Each row is a point on a landscape with many valleys, with its height.
From any point a ball rolls to the lowest of the 2 points nearest to it. It stops when none of these is lower. Distance is the straight distance between rows; heights are no part of it.
Q_296 h=362: [143 107 120 152 124 147 178 160 102  90 102  42 120 119 154 125 173 106
 120 153]
Q_553 h=170: [148 136 103 114 124 171 128 126 113 123  98 180 162 117 151 118 113 137
 122 134]
Q_164 h=318: [146  80 131 141 137 134 124  80 126 113 114 127 130 122 139 125 121 138
 178 110]
Q_591 h=352: [128 117 133 138 129 120 150 157  99  98 135  59  91 112 151 118 152 105
 159 151]
Q_614 h=370: [101 183 176  86 139  93 131 147 119 155 102 199 153 132  86 120 101 131
 144 119]
Q_35 h=282: [165  84 156 167 112 103 160 150 100  95 197  57  59 146 119 131 126 105
 126  77]
Q_537 h=244: [ 72 137 132 140 110 129  92  97 117  85 138 115 111 123 152  91 103 113
  84 150]
Q_763 h=341: [134 113 162  72 112 127 180  96 156 118  96 162 147 127 133 109  70 133
 132 107]
Q_262 h=424: [141 148 132  78 149 130 108 175 117 158  76 192 158 147  78 137  80 145
 168 146]
Q_421 h=207: [132 152  74 165 122 169 116 138  93 143 148 149 134 117 143 155 166 154
 133 109]
Q_428 h=68: [106 152 134  56 142 122 115 147 170 113  67 167 173 159  81 113  51 125
 130 132]
Q_932 h=404: [163  99 152 101 166 121 155 139 158 101 108 160 188 119 125 114  91 159
 216  66]
Q_620 h=484: [136 178 139 103 133 119  82 128 102 193 118 213 166 131  79 170  94 148
 162 133]
Q_221 h=150: [ 98 165 135  81 144 114 142 152 120  99  45 167 153 145  90 105  69 117
 119 134]
Q_782 h=451: [191  80 127  87 125 140 159 110 192 146 116 164 160 138 122 140 110 156
 130 134]
Q_914 h=452: [159 178 135  88 135 116 110 174  84 182 108 208 177 137  60 127  58 140
 166 132]
Q_699 h=493: [125 116 154 111 104 110 174  98 130 118 142 103  95 118 144 131 128 110
 106 153]
Q_906 h=133: [143 139 143 154 104 133 129  87 103 164 183 136 106  99  91 186 116 156
 190 135]
Q_171 h=252: [100 168 166 104  95 148 128 101 100 123 131 130 111 130 125 145  89 140
 136 182]
Q_242 h=308: [114 127 145 133  87 104 140 144 102 127 147  64  87 129 127 138 142 124
  72 195]
Q_723 h=154: [102 117 128 143 132 102  98 113 129 139 129 121 115 129 132 124 141 117
 120 150]
Q_667 h=96: [145 102 113 164  90 142  75 123 126 162 213 130  90 143  99 153 141 150
 106 116]
Q_154 h=336: [140 124 139 121 147 144  98 130 110  89 100 180 172 119 125 144  68 148
 178 102]
Q_737 h=368: [153 130 107 137 111 157 196 148  91 121 123  75 105 114 159 146 174 148
 117 139]
Q_105 h=48: [154  88  97 150  87 168 101 119 114 167 159 136 112 126 112 156 144 153
 118 136]
Q_913 h=292: [134 161 117 106  75 164 143 110  86 143 150 141 141 126 134 162  98 141
 107 177]
Q_431 h=425: [128 140 117 149 144  88 173 102 181 163 161 103  94 126 130 101 182  86
 109  75]
Q_621 h=518: [184 111 148  96 104 175 183 123 123 147  90 150 143 116 118 145 107 155
 148 134]
Q_507 h=175: [137 127 161 141  76 143 144  72  93 124 177 135 120 116 130 187  97 154
 160 136]
Q_195 h=402: [144  98 137  94 130 121 146  89 197 147 125 133 144 134 132 127 123 134
 164 124]
Q_2 h=323: [130  55 115 186  78 136  83 151  97  74 179  80  89 137 132 144 104 143
 136 101]
Q_603 h=440: [103 170 116 142 134  88 160 111 156 140 140 142 105 115 149  98 163 102
  93  97]
Q_126 h=194: [142 170  97 187 136 139 124 139  81 170 174 141 116 136 118 167 168 160
 155  85]
Q_661 h=400: [113 151 168  93 148 117 118 141 117 139 107 199 155 129  92 140  61 158
 168 146]
Q_80 h=275: [149  86 149 147 120 152 110  83 121  87 131 140 136 110 125 162  71 148
 205 125]
Q_254 h=679: [160 109 145 112 166  90 158 150 191 155 130  62 124 120 118 115 204  98
 144 143]
Q_757 h=259: [125 129 158  55 115 116 174 117 184 165 116 182 154 134 118 101  98 147
 136 104]
Q_456 h=211: [111 109 135 140  94 113  71 106 126 110 170 109  94 140 137 112 109 127
  93 149]
Q_106 h=300: [ 93 163 107 134 104 157  72 142  91 117 134 125 143 129 145 133 102 121
  70 188]
Q_104 h=306: [122  83 133 191  95 127  94 110 113 101 205 102  76 132 108 144 110 137
 158  83]
Q_302 h=510: [113 147 157 120  87 119 170  66 103 112 158 119 109 109 150 126  86 108
 107 126]
Q_644 h=320: [180  69 119 155  80 117 133 135 118 131 172  84  69 143 116 139 133 135
  67 123]
Q_562 h=374: [109 105  73 198 133 146  68 167 107 119 150 115 108 153 142 115 162 127
  76  74]
Q_956 h=277: [ 77 150 124 124 116 129  58 107 116 121 134 138 136 154 131 126  85 106
  92 165]
Q_389 h=328: [118 160 149  79 133 102 163 135 158 192 139 197 162 119  92 126 111 149
 153 112]
Q_64 h=315: [133  88 107 134  70 119 146 154  96 111 180  65  86 136 133 132 132 144
  50 165]
Q_265 h=263: [138 119 114 106  97 147 132 116 139 152 100 114 127 143 128 113 126 114
  32 203]
Q_529 h=363: [136 100  83 146 164 106  67 118 176 148 124 156 154 141 146 125 139 149
 143 123]
Q_394 h=437: [141  96  86 132 138 124  71 134 167 170 115 138 150 143 125 118 177 131
  70 147]
Q_214 h=331: [ 95 121 168 125 111 113 144 134  89  95 145  48  89 105 140 137 149  94
 145 201]
Q_407 h=427: [112 178 134 103 143 134 171 140 143 126  64 161 162 119 136  84 115 123
  53 128]
Q_396 h=160: [111 154 143  70 129 108 137 128 182 160  90 186 162 158 120 102  67 124
 115 138]
Q_657 h=285: [ 98 149 147 126 117 110 139 143 129 167 141 106 101 124 129 138 181 127
  89 204]
Q_756 h=278: [131  97 126 192 104 127 145 153  85  64 185  56  85 141 141 116 129 119
 133  72]
Q_123 h=322: [109 111 133  85 158 122 109 136 175  86  46 128 161 170 140 100  94 112
 103 170]
Q_92 h=208: [ 96 132 114 106 143 103 151 120 180 113  78 142 166 147 144  79 132 104
  97 112]
Q_768 h=512: [130 150 133 100 147 125  51 104 133 155 128 192 165 147 110 159  80 151
 175 140]
Q_451 h=329: [203  52 127 180  91 124 126 163 126 133 191 103  80 163 100 152 130 154
  68  73]
Q_851 h=405: [137 155 120 134 150 104 177  90 177 162 169 141 101 122 120 121 170 111
 156  57]
Q_15 h=269: [124  96 104 188 141 132 100 176  98  56 153  65  88 138 159 114 152 117
 148  81]
Q_230 h=296: [124  94 112 139 176  99 105 118 169  96 143  96 134 125 160  97 156 112
 195  72]
Q_681 h=351: [143 104 128 130 143 139 157 104 139 139 139 117 112 123 143 133 154 117
 167  85]
Q_332 h=312: [149 130  97 108  72 182 120 108 105 174 180 123 125 124 126 166 120 132
  78 180]
Q_928 h=270: [130 124 108 150 183 111 147 123 166  82 121 109 128 117 168  94 166  92
 153  54]
Q_640 h=151: [ 70 166 148 142 150 100  63 134  91 123 133 138 117 124 134 140 125 125
 161 174]
Q_742 h=364: [102 136 139 121 176 132 130 139 151  87  49 109 149 133 123 102 142 104
  97 178]
Q_743 h=210: [111 129 125 110 101 111 126  91 143 115 113 114 109 156 137  89 109  91
  31 177]
Q_358 h=356: [143  71  80 174 119 150  62 144 121 120 142 118 115 145 138 113 138 128
  99 103]
Q_413 h=201: [ 72 151 150 127 121 116 108 117  97  88 139 125 117 129 137 128  92 122
 160 166]
Q_263 h=408: [132 105  83 124 149 136  33 125 164 152 132 156 159 168 126 112 135 121
 101 138]
Q_941 h=459: [129 116 166  91 125 105 158  90 157 140 107 123 117 137 129 117 119 129
 137 166]
Q_292 h=697: [138 127 120 147 149 127 157 140 151 155 128  79 109 125 128 121 215 103
 115 134]
Q_277 h=290: [133 123 150  93 123 159 112  92 119  99 120 177 154 111 104 133  42 137
 157 119]
Q_948 h=111: [177 117  87 131 121 208 102 126 100 147 114 180 179  99 139 151 114 143
 114 104]
Q_882 h=386: [103 133  78 192 124 132  78 167 134 149 147 105 113 140 121 114 190 133
  51 116]
Q_471 h=576: [135 134 171 104 137 128 162 118 128 142 114 151 136 105 119 148 115 141
 192 128]
Q_210 h=69: [170 112  78 152 115 205 101 122 114 146 148 134 144 109 129 167 120 141
 110 143]
Q_78 h=225: [125 177 111 138 148 142 143 157 104 158 118 166 146  99 139 144 162 135
 143 116]
Q_542 h=234: [102 158 157  74 143 122 150 149 143 101  28 127 137 155  85 110  98 110
  85 173]
Q_907 h=243: [102 168 141 147 163 112 133 149 105 138 112 138 119  82 147 138 179 119
 169 103]
Q_342 h=330: [107 101 109 142 168 106  80 119 168 100 127 148 143 133 158 118 139 132
 166  84]
Q_501 h=548: [161 142 166  77 123 149 153 134 105 159  82 159 137 121  93 132 122 154
 168 168]
Q_966 h=233: [121 134 119 189 133 110 115 195 113 100 166  78  85 131 128 119 187 128
 100  69]
Q_835 h=291: [156  92 144 174  87 114 149 100 129 103 204  87  66 140 113 141 105 133
 147  99]
Q_334 h=335: [155  63 112 163  99 124  96 154 104  93 133  80  99 148 128 115 131 132
 119 116]
Q_357 h=224: [143 121 169 127  94 160 139  73 104 107 142 154 136  99 134 161  45 148
 171 142]
Q_852 h=396: [146 106 170  80 136 132 185 134 161 120  88 145 170 111 132 112  82 128
 182  82]
Q_202 h=253: [ 93 196 146 132 155 106 153 133 121 169 131 106 112 113 126 134 191 106
 110 176]
Q_773 h=372: [156 136  96 142  82 160 184 119  76 111 174  89 107 124 161 145 138 145
  99 124]
Q_446 h=248: [114 139 102 125 179 115 166 131 168 111  81 127 149 113 160  98 166 105
 110  78]
Q_965 h=376: [128 118  94 160  90 154 137 106  86 101 157 104 117 127 155 120 115 135
 115 119]
Q_310 h=598: [127 133 180  88 139 111 172 128 114 103 109 102 131 107 140 132 135 111
 186 148]
Q_68 h=215: [ 86 175 132 155 136 110 146 121 113 147 139 121 101 115 137 152 172 117
 141 122]
Q_639 h=450: [100 178 122 106 131 120 173 106 144 144 107 141 123 113 142 106 145 117
  73 131]
Q_750 h=652: [137 131 168 104 154  95 157 127 180 121 141  72 123 104 126 128 171  86
 189 141]
Q_359 h=371: [156 117 157 118 165 128 117 160 114 119  89 182 192 123  99 131  86 150
 210  93]
Q_823 h=173: [140 161 129 177 124 134 122  88  92 161 183 164 122 120 119 187 133 159
 173  84]
Q_689 h=399: [ 99 166 133 108 191 107 154 153 138 111  36 136 172 130 143  86 141 120
  79 138]
Q_927 h=226: [ 97 149 107 166 133 127 140 200  91 118 174  57 108 130 139 145 205 126
  99 114]
Q_187 h=62: [ 80 140 155 155 147  92  89 138 110 122 159  97  96 115 126 121 162  96
 147 165]
Q_686 h=407: [116 132  74 166 153 103  59 139 149 180 134 146 139 136 126 107 180 126
  67 112]
Q_285 h=218: [114 152  78 178 133 146 118 174  79 126 141  96 127 122 148 137 192 143
 122 129]
Q_352 h=276: [119 132 109 101 167 126  90 145 182 124  58 146 167 156 109 118 122 133
 114 174]
Q_41 h=146: [100 144 126  80 136 122 126  94 164 106  97 142 132 146 142  90  99 107
  71 147]
Q_30 h=626: [118 133 164 103 174 104 126 150 153 113  97  89 132  98 132 130 158  98
 206 152]
Q_694 h=250: [115 100 110 184 143 120 106 157 126 106 128  93  98 123 137 111 187 120
 137  96]
Q_715 h=379: [154 123 139 114 143 121 194  89 163 159 145 157 133 113 141 139 149 132
 171  63]
Q_455 h=227: [127 152 109 106 152 150 112 143 128 132  64 155 169 142 138 112 128 119
 109 154]
Q_713 h=488: [187  96 104  76 120 185 167 127 149 153  96 165 174 119 119 129 105 146
 107 127]

Where does a ball stop that starts at each point below?
Q_254 => Q_195
Q_756 => Q_906
Q_407 => Q_105
Q_263 => Q_41
Q_296 => Q_68
Q_394 => Q_906
Q_620 => Q_757
Q_603 => Q_906

Call two points neighbours if one is among the 2 nearest of the other. Go from one point of each pair to the other, from neighbour to neighbour, staying as low as possible. Name the highest point that can't be avoided.
Q_105 / Q_187 => Q_332
Q_428 / Q_41 => Q_394
Q_68 / Q_428 => Q_742
Q_195 / Q_105 => Q_302
Q_68 / Q_105 => Q_104
Q_68 / Q_906 => Q_907
